Points, in no order, along strands that fork, close into loops and pass close to each other.
In the rows, 128 means zero.
Points whose rows are less than 122 apart are linked; no others are. Some points are linked to none.
K_264: [152 102 133 160 107 161 149 132 127 149 101 140 160 123 157 152 134  77
  94 114 178  80]
K_499: [153  87  95 160  93 147 118 174 115  77  93 120 116 131 176 165 110 128
 149 133 128  85]
K_26: [122 131 132 121 118 133 174 108 110 145 139  80 101 130 159 184 146 150
  93 165 144 139]
K_187: [123 140 184 102 153 101 168  99 120 171 171 148 145 211 128 115 177 150
 167 135 140  93]
K_443: [ 65 137 169 184 129 123  97  94 113 114 181 140 126 136 159 116  96 142
  82 121 191 137]
K_628: [138  69 111  77 105 107 119 116  91 108 146 125 115 177 161 102 177 128
 152 181  61 129]
K_641: [116 134 127 161 133 131 142 138 122 115 143 116 148 140 163 101 110 203
 155 123 188 103]
K_892: [108  93 113 129  90 165 104 146 109 112 128 132 122 116  59 113 160 109
 123 132 126 102]
K_988: [126 131 107 159  91 140 155 118  51 115 132 139 144  92 101 150 114 118
 116 113 140 172]
K_818: [119 124 102 109 123 123 117 106 170 128 197  81 116 201 129  83 188 222
 135 158 131 139]
K_809: [117  89  98  88 143 143 123  86 142 198  79 109 117 129  77 131 157 117
  88 115 121  99]
K_259: [179  94  92  88 146  93 137  96 119 114 158 109 190 165  96 127 171 156
 120 111  97 122]
K_874: [ 97 141 127 154 132 200 143  95 142  81 146 134 144  81 116  89 121 127
  95 133 151 162]
K_951: [140  87 151 178 150 143 148 135  90 135  96 100 122  98 119 152  99  50
  98  90  67 103]
K_164: [143 168 136 102 133  98 122  71 128 106 182 127 154 141 139 129 175 149
  54 154  80 110]
K_383: [122 165 133 133  77  98 135 135 103 169 141 145  80 181  97  81 182 169
 135 167 131 137]
K_377: [ 66 123 142 133 107 170 107  79 129 122 147 160 131 131 135  31 131 165
  99 161 158 115]
K_860: [131 158 154 156 115  94  62 112 110 150 139 133 128  94 169 140  62 186
  89 104 144 152]
K_888: [110 154 142  90 187  90 169 128 132 118 108 146 102 188  92 127 162 132
 154 123 156 132]
K_703: [170 130 108 100 124 128 158 180 159 132 130  90 141 133 136  91 123 133
 140 169 175 130]
K_650: [131 125 152 111 159 142 130 129  92 114 110 138  82 146 158  65 120  95
 137 158 110  87]
K_161: [ 97 143 117  99 115 147 123  84 128 157 172 122  76 144  64 110 166 145
 103 129 157 133]
K_287: [142 115 134 106 131 161 155 129 114  98 150 122 152 184 101  53 170 173
 148 150 153 121]
K_283: [142  95  94 110 134 159 169 117 138  84 140 145 155 158  94  94 148 157
 177 118 149  87]
K_691: [103  98  87 148 150  92 130  61 113 123 146 121 120 162 120 116 151  94
 137 127 136  98]
K_520: [ 91 122  99 120 120  98 110  96 166 122 191 154 160 149 116 119 129 179
 143 105 212 131]
K_345: [108 151 128 190 130 142 158 145 161 147 102 156 158 107 168 150 117  91
 164 101 160 143]
K_592: [110 145 116 139 128 109 106 138 130 121 112 135  99 135 129 120 142 195
 139 125 134 107]
K_600: [146  71  70  53 131  70 137 109 126 141 132 132  91 174 104 107 208 112
 164 117  80 144]
K_298: [147 142 119 116 129 130 103 124 187 152 124 150 141 186 176  59 141 177
  93 170 161 131]
K_93: [146 122  92  78 176 126 156  70 138 104 137 136 116 211 177  78 147 113
 150 142 118 168]
K_111: [114  82 108  78 137 141 153 126 141 176  65 156 118 125  45 123 152  84
  90  95  90 127]
K_754: [132 151 116 132 129 120  90 147 155  92 153 112 168 139  99 151  99 110
 184 139  48 132]
K_974: [131  97  82 117  87 174 143  91 125 113 129 125 114  94 157 127 162 154
 104 167  87 131]
K_801: [130 107  74  84 146 113 128  94 142  83 109 143  82 152 102 149 195 167
 101 114 151 145]
K_588: [144 137 126  80  99 129 135  84 130 183 159 160 151 150 139 101 154 210
 137 139 115 162]
K_411: [ 84 165  96 139  91  74 138  75 107 153 163 182 103 130 125  98 138 136
 106 126 147 117]
K_964: [104 114 122 184 116 154 144 142 139 100 107 138  99  94 180 159 106  44
 169 113 144 152]
K_356: [174 145 116 104 159 100 155 154 108 101  92 106 114  73 148 149 105 153
 132 116  83 112]
K_349: [143 125 115  94 117 110 163  88  93 193 145  94 117 135 116 127 104 139
 168 129 126 162]
K_446: [129 128 106 149 113  80 101 106 100 110 102 149 116  88 139 145 155  98
  56 147 131 147]
K_834: [122 164 116 142 140  87 142 121 161 195 141 118 128  99 104  89 126 139
 153 123 188 159]
K_141: [173  86 130 101 123 128 104 134 138 214 107 114 152 127 104 131 106 120
 148 100  98  91]
K_143: [111 133 135 169 103 164 126 136 138 150 113  89 103  57 151 100 109 144
 138 126 151 137]
K_393: [155 135 111 125  72 164 152 128 152 177 105 153 133 139 116 131 145 145
 148 127 143  88]
K_610: [155 102 113 186  99 142  89 147 115 173 108 101 134 116 135 128  90  68
 143 130 161 137]
K_460: [111 125 113 102 115 123 122 102 137 128 166 141 124 105  80 172 112  92
 129  95  94 102]
K_590: [173 180 116 108 101  96 101 103 131 118 154 155 138 151 125 137 139 164
  93 135  88 104]
K_924: [102 151 107 110 131 118 166  83 169 157 146 153 128 117 143 131 189 105
  93 139 108 128]
K_719: [136 155 103 109  79 111 130 158 144 143 149 112  76  72 119 126 117 141
 172 137 113  87]
K_526: [113  72 170 170  76 173 112 218 118 153  94 150 124  99 103 162  90  62
 166  70  86 136]
K_156: [128  98 127  79 133 153 107 154 130  93 103 145 128  58 162 138 135 129
  81 129 141 169]
K_627: [153 133 114 161 107 125 122 141 128 193 100 117 113 134  96 115 132  69
 113 152 147 147]
K_401: [158 149 151 101 155 136 123 129  93  91 161  96 136 117  93  72 107 118
 148 161 101 148]
K_606: [106 172 139 153  54 136 142 156 113 113 167 130 105  91 121 142 120 166
 164 143 117 106]
K_745: [107 160 139 136 139 105  76 152 156 122  97 153 105 146 133 138 133 124
 148 152 144 133]
K_785: [ 93 170 152 117 120 154 129 107 116 100 138 188 132 150 125 110 140  73
 133 151 100 138]
K_849: [145 119 144 183 105 104  77 131  92 157 124 110 126  94 136 173  80 181
 114  90 185 124]
K_172: [121 102 160 114 135 158 118 131 140 192 109 140 145  97 149 167 100  91
 148  87 118  80]
K_832: [149 180 105 135  88  97 115 147 175 149 144 178 128  78 158 121 135 132
  95 137 171 125]
K_384: [108 147 139 128 138 132 109  79 150 162 168 146 144 171 139  35 143 128
  76 160 172 139]
K_649: [105 127 150  93 163  84  99 153 135 124 103 152 124 196 109 177 161 131
 137 128 143 106]
K_553: [111 130 110 174 113 115 163 108 112 111 166  57  99 108 178 151 124 178
  93 145 140 108]
K_10: [138 182 128 178 129 125 136 150 124  79 139 122 150 163 123 110 102 147
 163 156 137 167]
K_678: [170  83 101  44 147 116 169 101  96 144 141 107  83 168  87  78 190 167
 159 122  95 149]
K_450: [134 123 137 168 176 124 130 128 168 167  76  93 142 119 151 136 138  72
 107 139  91 110]
K_779: [157 111 133 163 113 135  68 167 125  94 104 175 153 130 122 183  98  77
 120  82  98  96]
K_241: [132 143 167 177 120 159 143 169 142 122 145 102 127  83 129 153  95  92
 164 112 102  96]
K_629: [133 140 125 131 124  91 151 101 118 144 168 140 181 205 150 145 139 132
 159 156 136 185]
K_127: [132 122 163 208 130 141  79 153 158 127 113 114 168  89  98 161 146 107
  90  75 122 108]
K_711: [151 172 155 147 138 122 116 142 167 131 141 151 134  88 146 199  94  75
  96  94 157 123]
K_238: [154 131 111  63 154 126 142  81 134  97 176 123 149 155 114 114 197 168
  98 121  66  95]
K_32: [ 63 200 144 168 163 125 177 122 167 115 160 101 131 129 143 109 121 160
 168 145 142 134]
K_196: [129 130 151 210  75 149  91 163 129  83 129 134  93  58 181 146 124 135
 118 108 101 100]
K_465: [117 140 122 151  94 113 114  74 130 141 147 122 108 172 196 110 136 196
  95 188  99 131]
K_145: [132 181 160 149 152 129 160 115 122 119 161 118 138 101 170 169  91  84
 104 108 147 138]
K_431: [ 63 164 168 183 134 136 103 105 126 122 152 162 125  86 187  85  74 115
 127 108 167 160]
K_747: [107 141 138 168 110  97 127 113  50  96 162 143 134 138 169  91 109 150
  68 145 188 166]
K_432: [107 128  89 176  97  95  91  74 131 127 152 116 113 160 160 112 144 167
  76 167 157 141]
K_806: [ 90 109 127 115 121  85 137 136  86 168  97 123  92 100  97 108 152 103
 149 118  97  77]
K_227: [116 110 117 147 138 145  85 128 165 109 125 127 154 222 121 145 191 164
 133 175 130 115]
K_872: [118 103 107 162 131 125 107 110  45  66 119 109  86 143 127 157 112 107
 110 139 116 118]
K_562: [179 103  82 117 136 161 128  78 160 159 145 106 145 186 128  59 169 106
 133 164 108 118]
K_663: [130 132 127 139  68 134 128 127  67 107 166 135 154  95  69 104 138 115
 103 127 148 126]
K_652: [174  62 138  87 117 184 147 169 119 152 103 122 125 134 103 195  79  60
 106 105  70 135]
K_497: [150 162 112  98 113 111 137 123 177 165 179  73 109 163 111  93 184 167
 146 178 117 114]
K_958: [160 139 131 179  95 129  92 203 143  93  80 113 114  97 120 110 156 108
  90 143 118 108]
K_926: [141  81 122 153 124 133 126 145 108 133 100 160 166 166 126 178 114  61
 120  95 125  83]
K_843: [121  66 156 107 163  93 154 195 123 159 102 131 174 152  98 179 113  51
 121  95  91 137]
K_267: [144 132 127 121  66 128 131 190 148 165  81 160 113 129 102 164 142 152
 151 120 111  84]
K_514: [133 111 171  89 129 164 102 100 141 167 111 165 150 136 153 108 162 149
  82 147 137  82]
K_657: [143 136 188 129 143 127 118 145  83 134 118  99 152  75 118 120 135 123
  76 143 109 131]
K_802: [104 170 178 115 113 150 137 180 136 103 132 164 133 113 111 118 154  77
 133 155 108 149]
K_442: [211 160 143 119 103 105  99 164 133 126 123 153 158 132 112 117 139 152
 115 145 107 101]
K_195: [124 145 117 142  69  71 102 167 154 138 129 138 142  82 187 141 144 137
 124 162 147 160]
K_12: [ 95 153 167 101 153 161 125  95 117 122 152 164 103 161 151  94 128 110
 164 147 112  91]
K_336: [101 120 108 148 129 143 148 101 150 125 170 118 144 211 138  38 160 204
 150 153 151 123]
K_664: [106 155 173 128  99 152  91 133 127 119 178 117 128 103 157 121  74 217
 102 122 165 143]
K_130: [120 167 159 119 119 103 172 156 121 134 147 135 106 129 180  93 101 197
 135 143 189 120]
K_871: [114  83 124  85 142  72 154 148 136 160 110 127 149 169  84 203 136  84
 135 103  79  88]
K_986: [ 90 119 169 134 125 151  94 168 155 140 120 111 119 146 156 115 140 125
 171 164 162 114]
K_547: [134  88 116  92 170 100 162 111 131 127 132 107 171 198  59 145 191 134
 129 102  97 137]
K_877: [132 110 153 122  79 122 124 190  90 147 109 133 112 138  65 189 128 129
 145 102  94  75]
K_709: [146 156 138  87 145  82 124  82  72  93 194 152 147 167 107  91 168 163
 106 114 117 175]
K_751: [123 111 127 113 147 181 134 175 159  72  98 150 116  74 146 109 107  70
 147  88 126 111]
K_604: [112  63 168 194 115 158 113 199  95 140  57 145 114  84 155 163 107  90
 176  66 102 113]
K_957: [126 102 123 102  82 192 138 109 112 144 108 124 106  98 164 138 109 118
 135 153  91 150]
K_113: [140  90 145  93 112 135 115 172  97  96  82 133 142 102 144 134 137 127
 118 155  98 193]
K_842: [150 132 101 137 178  92 163 118 143 121 108  73 126 178 137 150 147 144
 146 144  90  77]
K_975: [ 70 167 125 130  89 120  97  92 130 168 161 150 100 108 111 132 133 158
  81 126 161 127]
K_537: [123 182 130 179 144 137 153 135 148 104 116 140 172  76 181  61 108 156
 138 150 107 150]
K_389: [117 112  75  92 146 118 112  92 125 105 126 146 100 180 160 120 125 116
 169 152 145 196]
K_210: [111 124 168 179 134  95 123 135  66 158  72 138 129 104 104 108 122 104
 160  97 108  89]
K_505: [161 105 117 113 113 130  92 124 133 142 121 148 152 142 149  63 164 192
  89 159 152 105]
K_379: [113 118 126  84 170 136 109 115 160 142 100 112 128  63 131 117 115 153
 106 140 142 179]
K_563: [158 187 105 118 133  85 126 145 175 127 160  84 117 175  93 129 140 185
 158 153 103 146]
K_108: [129 166 129 157  90 132  94  97  87 156 128 172 107 148 129 135  82 123
 136 125 129 142]
K_496: [110 122 126 116 179 147 139  96 120 153  59 113 110 127 121 123 139 164
 111 138 124 179]
K_86: [101  54 156 127 167 131 115 179 150 147  83 128 116  50 111 148  84  75
 137  52  97 107]
K_582: [116 159 137 225 125 126 159 118 121  88 172  75 120 148 191 118  81 179
  89 147 154 113]
K_724: [ 93 105 158 106 150 110 120 158 109 116 123  80 136 135 107 168 138 161
 164 146  92 117]
K_793: [163  85 104 169 101 118  87 175 133 129 129 109 148  64 125 102 115  91
 118 121 182 120]
K_137: [185 108  87  92 121 131 116  93 148 167 145 102 124 200 135 105 180 130
 102 177 126 170]
K_870: [ 84 154 154 135 174 125 132 131 112 103 109 124 114  99 197 131  86 161
 170 128 114 146]
K_737: [ 86 180 202 229 112 131 120 146 102  98 160 136  97 100 180 109  89 150
 146  99 154 134]
K_269: [ 98  89 156 163 139 133  96 172  86 138  45 145 115  89 136 105 132  85
 143 103 126 115]
K_73: [156 122 128  93 143  89 183 143 106 150 127 104 112 112  98 165 144  96
  81 103 135 109]
K_994: [136 132 133 133 153 163  74  87 114 110 153 130 120 142 157  51  60 152
 124 141 151 132]
K_405: [143  39 124  37 154 111 168 141 111 120 109 106 127 128 114 123 158 106
 113 125  77  91]
K_789: [115 120 138 120 161 166  89  95 117 141 110 116  83 134 110 124  75  83
 137 106 150 135]
K_989: [133  98 102 101 114 120 149 185 100  91 127 157 121 121  96 151  87  70
 183  93 126 124]
K_357: [145 121  95  85 126 138 185 125 165 135 123 124 130 143  70 115 161 105
 165 132  71 108]
K_87: [128 125 140 198 136 159 114 150 182 129 126 133 178  59  96 148 120  78
 114  75 110 160]
K_559: [118 135 129 146  91 161 132  83 108 142 163  98 126  75  96 188 117 109
  95 104 106 102]
K_576: [114 146 124 229 100 118 153 146  81 116 141 115 105  72 127  99 104 174
 118  85 189  89]
K_609: [142 114 133  78 181 119 131 182 192 117 115 126 129 119  99 145 109  43
 118 120 110 110]
K_456: [175 132  90  98 154 100 154  86  74  92 167 118 154 146 112 123 153 170
 113 112 137 159]
K_449: [134 110 157 167 132 130 126 165 101 154 111 100 154 139 128 148  97 165
 155  97 193  97]
K_622: [ 97 131 161 190 129 159 122 175 120 114  78 122 113 114  98 188 106 150
 153 104 160 168]
K_159: [ 94 180 174 164 113 153 112 153 129 131 112 120 116  97 110 123 138  91
 119 159  78 174]
K_753: [118 118 149 111 117 127 145  77 123 155 158 134 162 168 186 107 183 193
 117 172  88 127]
K_291: [124 142  98  92 143 152  82  55 112 112 136 148 125 145 118  99  95 164
 124 125 114 149]
K_738: [122 177 138 181 136 143  94 138 146 102 160 118 178 140 120 126  87 107
 159 146  95 155]
K_804: [143 160 137 106 133  82 180 131 112 181 122  96 115 115 117 129  99 118
 192 122 116 121]
K_502: [147 114  92  78 146 155 114 108 119 127 101 133  51 154 118  77 149 117
 116 147 104  89]
K_250: [137 132 126 111 167 119 141 103 108 133  67 123 120 170  92 154 108 136
 148 129  84 156]
K_202: [152 100 100  76 168 118 103 178 156 130  96  81  90 103 112 154  89  64
 119 111 127 144]
K_640: [144 169 118 104 135  85 162 140 149 135 155 120 100 104 147 122 100 118
 173 129 130  75]
K_132: [106 130 155 141 135 164 124 163 201 137 136  97 165  72  97 159 137  84
 118 130 116 156]
K_214: [148 132 122 126 161 116 152 100 139  98 158 111 165 153 132 175 104  92
 123 109 154 116]
K_52: [132 128 130  80 119 151  87 140 143 144 163 131 138  83 101 102 104 101
 146 118 185 123]
K_909: [154 121 155  85 122 160  80 109 115 193 129  86 116 105 126 102  83 130
 134 128 112  92]
K_525: [149 164 143 188  82 109 110 171 135 152 141  84 157 114 118 112 124 183
 122 163 127 126]
K_197: [135 127 138 122 136 207 133 126 132  89 117  94 131  97 178 129  92 106
 117 162 102 151]
K_410: [157 141  99 135 115 159 202 124 133 126  98 150 143 135 114 103 142 117
 176 116 112  82]
K_655: [136 112 115  65 190 135 157 116 154  96 156 101 109 196 137 116 176 113
 150 158 103 165]
K_466: [135 153 168 177 134 139 110 161 114 135 116 126  63 109 196 156  65 111
 176  85 139 128]
K_596: [132 126 134 182 143 127  92 112 121 137 102 104 132 115 172 110 118  98
 122 159  75 117]
K_408: [118 121  89  95 121 139  88 114 159 120 143 133 129 154  72 168 114  89
 169 114  45 119]
K_808: [132 118 139 112 169 111 116 129 165 179  83 117 141 147 106 114 187  93
  78 128 103 105]
K_458: [148 135 128 183 101 177 165 170 117  91 150 101 152 134 123 137 104 141
 154 155 154 157]
K_852: [160 104 149  97 171 121 147 167 120 140 113 115 195 120  99 172  76  89
 139  84  97 125]
K_890: [123 138 106 182 109  82  99 126  99 126 123 132 105 123 177 157 131  86
  98 175 105 145]
K_34: [ 92 168 132 167 148  92 149  87 128 115 131 135 139  90 203  85  97 176
 143 130 104 130]
K_566: [ 93  60 119 122 105 170 119 111 107 122 130 122 139 136  77 162 148 119
 121 112 168  83]
K_157: [116 102  93 170 134 136 131 147 178 126  63 126 168 100 141 114 132 116
 151 133 147 136]
K_162: [140 115 163 125 145 139 125 128  80 128 161  83 160  73 121 114  93  98
 132 145  89 134]
K_224: [136 112 168 115 130  98 155 193 108 121 124  97 116 100 120 201 133 109
 110 122 147 114]
K_469: [147  82  99 119 118 189  98 101 153 125 110 129 135 205 113 154 146 132
 119 160 118 116]
K_949: [ 99 173  95 127 139  90 164  99 178 157 148 138 172 139 108 131 126 128
 185 124 151 147]
K_368: [123 142 198 101 139 164 114 128 121 144 160  88 151 126 146 118  90 181
 119 141 166 130]
K_344: [125 134 104 156 125 152 119  49  91 119 165 134 153 171 115  89 108 159
 126 133  91 159]
K_273: [132 129 129 203  98 125 116 128 109 107 172 115 133  85 128 151 101 164
 108  73 199 123]
K_14: [136 112  99 115 157 138  94 155 163 148  97  83 100  95 101 142  62 108
 166  88  86 132]
K_140: [140 163 149 172 142 147 100 132 139 116 134 147 130 109 143  95 111 141
  67 119 159  87]
K_795: [ 75 136 104 150 129 120 140  98 166  83 149 142 174  76 127 122 156 161
 103 116 114  88]
K_851: [123 120 145  91 156 144 151 154 169  83 124 143 159 123 126 111 134  82
 138 118 137  78]
K_918: [ 77 171  93 190 123 113  87 102 143  80 168 132 113 159 176 136  63 168
 148 132 145 143]
K_725: [106 154 130 165 106 137 130 132 145  78 120 200 138  97 189 163 119 162
 120 108 159 139]
K_778: [164 133 107  45 131 149 146 125 160 143 143 163  89 148  48 132 161 102
 130 119  92 139]
K_178: [ 73  96 125 118 141 111 155 157 132 162  86 119  84 124 116 157 149  86
 146 122 146  77]
K_854: [152 104 139 158 104 166 137 116 108 162 100 134 177 120 175 153 140 105
  69 158 139 137]
K_534: [188 112 130 155  81 149 125 177  92 103 158  71 136 112 116 164  93 137
 132 134 122 134]
K_271: [140 130 101 144 153 145 147 114 181 125 118  74 118 168 154 147 102 149
 133 163 168 181]
K_38: [121  85  73 102 130  76 149  90 119 142 166 111 105 145  93 101 195  80
 151 129  97  95]
K_234: [136 125 152  85 124 129  69 164 150 172 153  90 112 103 103 131  92 112
 147 148 139 120]
K_477: [137 125 124  56 155 117 140 114 153 163 124 128 109 152 175 162 138 142
 137 141 108 120]
K_186: [140 139 153 125 177 125 159 135 143 116 114 128 196 123 114 144 117 117
 143 108 122 107]
K_618: [137 150 122 140 112  41 135 169 146 162 118 125 146 140 155 156 152 149
 132 144 183 158]
K_478: [132 116 114  65 130 140 160  97 118 150 151  91  79 149  90 115 152 153
 160 133 142 144]
K_571: [169 139 154 199 120 143 113 137 104  91 162  93 143 139 208 139 102 148
 100 143 129  90]
K_557: [124 186 149 147  99 116 108 175 114 126 106 129  91 101  81 164 110 105
 151 143  75 178]
K_861: [ 83 136 201 139 163 146 118 135 106 120 111 118 155 119 126 163 146 124
  75 138 132 134]
K_507: [138 173  94 138  93  91 149  94 163 143 149 196 128 133 145  72 137 151
 115 136 142 131]
K_363: [146 134 100  98 115  52 160 139 130 171 123 114 100  97 145 165 155 157
 143 120 165 162]
K_114: [135 160 116 135 148 167 144  94 178 116 140 125 122 183 146 115 119 112
 101 152 170 182]
K_194: [138 142 169  97 153 177 166 116 143 154 133 104 130 126 109 122 112 169
 130 119 182 107]
K_429: [131  85 145  98 155  95 180 180 101  97 127 115 156 183  80 140 183 107
 145 149 108 135]
K_382: [137 119  59  96  99 147 161 107 143  98 123 151 104 118 117 150 161 159
  84 138 147 154]
K_953: [146  78 113  93 119 108 134 159  64 109  81 132 104  86 110 130 128  89
 114 137  87 142]
K_660: [136 128  92 133 106 100 110  99 116 128 158 176 146 197 119 102 124 169
 155 106 195 123]
K_39: [142 140 123  96  77 117 151 122 101 165 136 157 105 181 122 109 175 212
 159 141 155 152]
K_63: [100  87  88 150 130 125 121  66 110 134 139  99 117 134 149 106 131 135
 112 148 170 137]
K_798: [111 119 163  76 139 127 123 114 120 159 109 156 131 102 164 142 129 122
 115 120 132  94]
K_448: [127  76 139  78 107 204 152 133 123 143  97 128 139 109  98 178 117 105
 111 126  84 146]
K_146: [143 151 164 130 138 208 113 119 128 131  92 175 162 104 147 129  83 150
 144 101 145 160]
K_280: [104  98 117 152 174 123 136 118 134 139  84 129 137  91 132 137 121  26
 111 101  95  87]
K_67: [156 154 119 120 106 124 120 115  96 177 102 133  91 124 102  95 149 131
  74 151 159 176]
K_188: [172  92 126 117 158 132 127 151 135 107  84 103 150 180 142 172 118 127
 148 131  71  71]
K_716: [133  98 161 192 111 138  54 177 137  94  91 161 164  91 137 171 142 119
 101  88 116 139]
K_342: [ 83  99 129 148 141 101 120 167 144 118 101 109 103  34 124 136 110 106
 163  71 118 105]
K_6: [134 146 171 224 142 104 111 146  76 135 117 114 141  82 132  83  93 118
 145  99 121  98]
K_927: [117  87  85 109 134  95 136 118  80  98 116 123  69 140  85 154 118  78
 125 124  97 141]
K_800: [170  84 100  60 146 114 123 106 147 132 113 136 149 166 154 171 122 130
 147 115  86  78]
K_77: [117 136 143 154 155 153 122 149 132 129  60  89 114 122 120 175 141 151
  88 126 151 146]
K_447: [123 146 108 130 136  96 158 100 147  92 191 132 181  88 158 102 129 146
  89 121 150 125]
K_435: [160 146 125 123 122 117 136 173 156  90  90 141 149 117 139  90 170 133
  99 161  99 101]
K_288: [175 153  77  52 130 118 128 135 152  96 138 125  81 115  74 121 129 124
 124 146 101 154]
K_491: [ 94 124 129 168 119 139 139 112 122  66 130 163 157 109 179 152 135 154
  99 112 124  82]
K_494: [ 94  82 136  46 165  91 142 139 129 137 123 119 129 112  90 165 158 120
 121  98  84  71]
K_985: [123 114 128  86 129 114 187 145 119 101 142 142 154 155  95 158 161 101
 125 145 130 188]
K_584: [116 137  89 123 148 112 128 132 168 127 129 104  99 140 121 180 105 140
 155 136 188 177]
K_535: [155 187 106 119 115 142 174  99 167 127 175 153 118 168 145 102 130 152
 121 159 138 151]
K_180: [109 139 158 131 115 122 115 128  43  86 150 135  94 132 159 124 106 142
 116 139 152 115]
K_990: [140 105  90  83 120 126 136 150 127  92 142 161 131 194  79 138 148 126
 185 124 147 119]
K_302: [147 154 130  97 156  78 175 106 135 158 146 157 120 215 107 115 202 126
 141 124 131 134]
K_533: [106 161 116 204  92 106 105 130 146  67 152 150 126 120 201 144  96 137
 114 135 146 155]
K_284: [153 167 114 121 121  98 105 120 100 128 124 139  87 159 136  80 123 137
 101 181 134 204]
K_486: [ 69 175 145 165 163 111 158  98 146 137 151 160 156 144 113  85 137 145
 177 120 154 126]
K_536: [146 170 152 146 138 116 158 130 118 104 146 140 182 175 111 150 132 182
 137 149 118 173]
K_749: [122 142 131 120 118  97 121 133 115 105  70 159 128  58 159 150 153 164
  65 129 125 150]
K_885: [183  92 145 170 101 143  94 155  81  84 149 101 167 100 175 156  93 135
  97 139 125 137]
K_599: [116 105 104  61 151 144 134  89 190 128  94 143  89 179 100 148 195 142
 121 115 130 155]
K_881: [120  75  97 101 119 173 102  82 140 129 126 170 151 153 127 159 131 149
 108 109 157 116]
K_962: [ 58 135 120  92 147 106 137 111 170 117 169 128 114 105 155 149 128  88
 157 150 140 160]
K_153: [151  95 179  98  99 103 106 217  80 159 130 117 132 121  96 167 101 101
 127 116 118 117]
K_256: [131 164 174 227  94 132  77 143 109  94 138 131  66  84 173 142  96 179
 125  70 122 106]
K_482: [102 131 148 144 125 192 139  93 121 127 139 130 184 113 114  76 141 188
  96 151 153 143]
K_527: [106  82 127 163 123 115 101 163 117 141  61 141 141 107 133  93 163 116
 133 155 149 141]
K_279: [ 86  92  90 108 118 123 122  54 136 136 197 122 159 153 162 109 118 175
 136 135 183 129]
K_824: [163 103 104  73 203 142 156 111 150 110 126  84 126 222  90 130 166 140
 164 115 110 141]
K_594: [143 113 192 166 149 198  89 172 143  88 109 154 124  93 129 108 102  56
 140  77 138 101]
K_687: [153 162 114 186 118 159 119  62  81 122 139 141 118 157 119 131  87 115
 113 129 100 124]
K_980: [116 126 150 199  80 143  99 185 170 102 123 143 136  59 204 144 123 118
 165 123 138 131]
K_631: [108 155 153  98 138 153 177 110 107 159 107 168  99 111 106  89 140 168
 147  99 167 113]
K_882: [ 78 109  72  84 147  96 128 124 186 115 159  83 112 141 132 155 124 133
 175 151 146 128]
K_971: [104 129 140 165 161 155 107 107 112 104 110 127  92 141 177 142  64 122
 165 121 145 125]
K_483: [136  75 142  97 132 173 118 219 147 133  75 152 110  85 127 122 103  76
 142  88  90  86]
K_89: [145 138 134 121 144 135 146 127 115 183  56 147 139 146 107 193  99 143
 158  87 107 153]
K_936: [130 104  82  86 142 111 122  64 182 163 144 117 114 193 129 135 218 137
 115 134 145 179]
K_883: [135 171 135 150 121  81 138  76  84 175 115 178 106 137 143 135 132 107
 103 118 122 120]
K_211: [133 173 151 119 140  71 149 109 109 121 187 148 151 177 151  54 158 188
  95 151 134 161]
K_605: [121 176 132 137 130  72 174  70 117 120 180 134 153 120 178  96 106 189
  87 130 127 156]
K_120: [110 177 127 103 151 142 170  82 141 143 127 120  96  86 127 111 147 128
  76 135 116 109]
K_257: [147 138 159 150  86 146 118 206 114 137  84 159 115 113 117 160 103  90
 173 103 104 166]
K_464: [106 106 106 149 135  88  77 184 151  90 115 115 138  57 114 139 126 106
 136 113 140 107]
K_915: [157  71 120 125  97 164  86 166 136 110 105 145 125 129 123 199  76  43
 120  84  79 142]
K_268: [130 159 107 107 112  93  98 112 148 145 168 108 142  99  89  71 129 120
 120 139 158 137]
K_840: [174 120 117 111  95 140 132 157  83  95 112 164 107 172 106 125  98 106
 160 118 147 108]
K_696: [129 154 137 138 162 100 132 127 118  89 175 107 157 120  99  65 152 113
 125 173  87 112]
K_812: [152 137 104  78 120 139 110 161 165 143 117 130  81 132  73 133  78  95
 170  78 112  95]
K_803: [138 132 144  75 179  96 156 102 124 128 148  98 125 122 112 104 159 126
  80 130 143 107]
K_575: [122 160 166 126 133 168 142 129 123 188  90 154 145 106 115 161  92 147
 137  91 157 180]
K_426: [ 56 129 104 111 151 129 138 133 137  98 128 134 109 100  85 132 130  55
 171 126 136 167]
K_262: [133 128 107 115 108 145 176 103 102 112 132 169 132 127 111 162 141 120
 114 136 164 177]
K_960: [152 129 166  91 149 183 106 153 152 131  80 149 145 128 122  82  99 118
 122 131 148 145]

A piece is all that can be reached along the links. How many separate loops has the piece of each point below (a circle has one, a figure eight two, a Y none), and how many tips (points with one link)?
K_926 => loops 0, tips 11
K_557 => loops 0, tips 4
K_600 => loops 0, tips 6
K_745 => loops 0, tips 5

A fork is a point with three links, a tip a point with one. Leave the first point through the second and follow the links. Name the first fork or tip that comes.
K_32, K_486 => K_798
K_980, K_196 => K_156
K_12, K_785 => K_269
K_953, K_927 => K_980
K_751, K_483 => K_284
K_924, K_120 => K_410
K_410, K_393 => K_924
K_67, K_627 => K_751
K_798, K_172 => K_32

Name the points in between on the shortest way along the links from the first point to the second, in order.
K_860, K_187 => K_849 K_449 K_641 K_592 K_745 K_649 K_888 K_302
K_600, K_363 => K_678 K_478 K_161 K_975 K_411 K_507 K_832 K_195 K_618
K_809, K_180 => K_808 K_450 K_596 K_890 K_446 K_749 K_156 K_113 K_953 K_927 K_872
K_478, K_588 => K_678 K_600 K_38 K_691 K_63 K_432 K_465 K_753
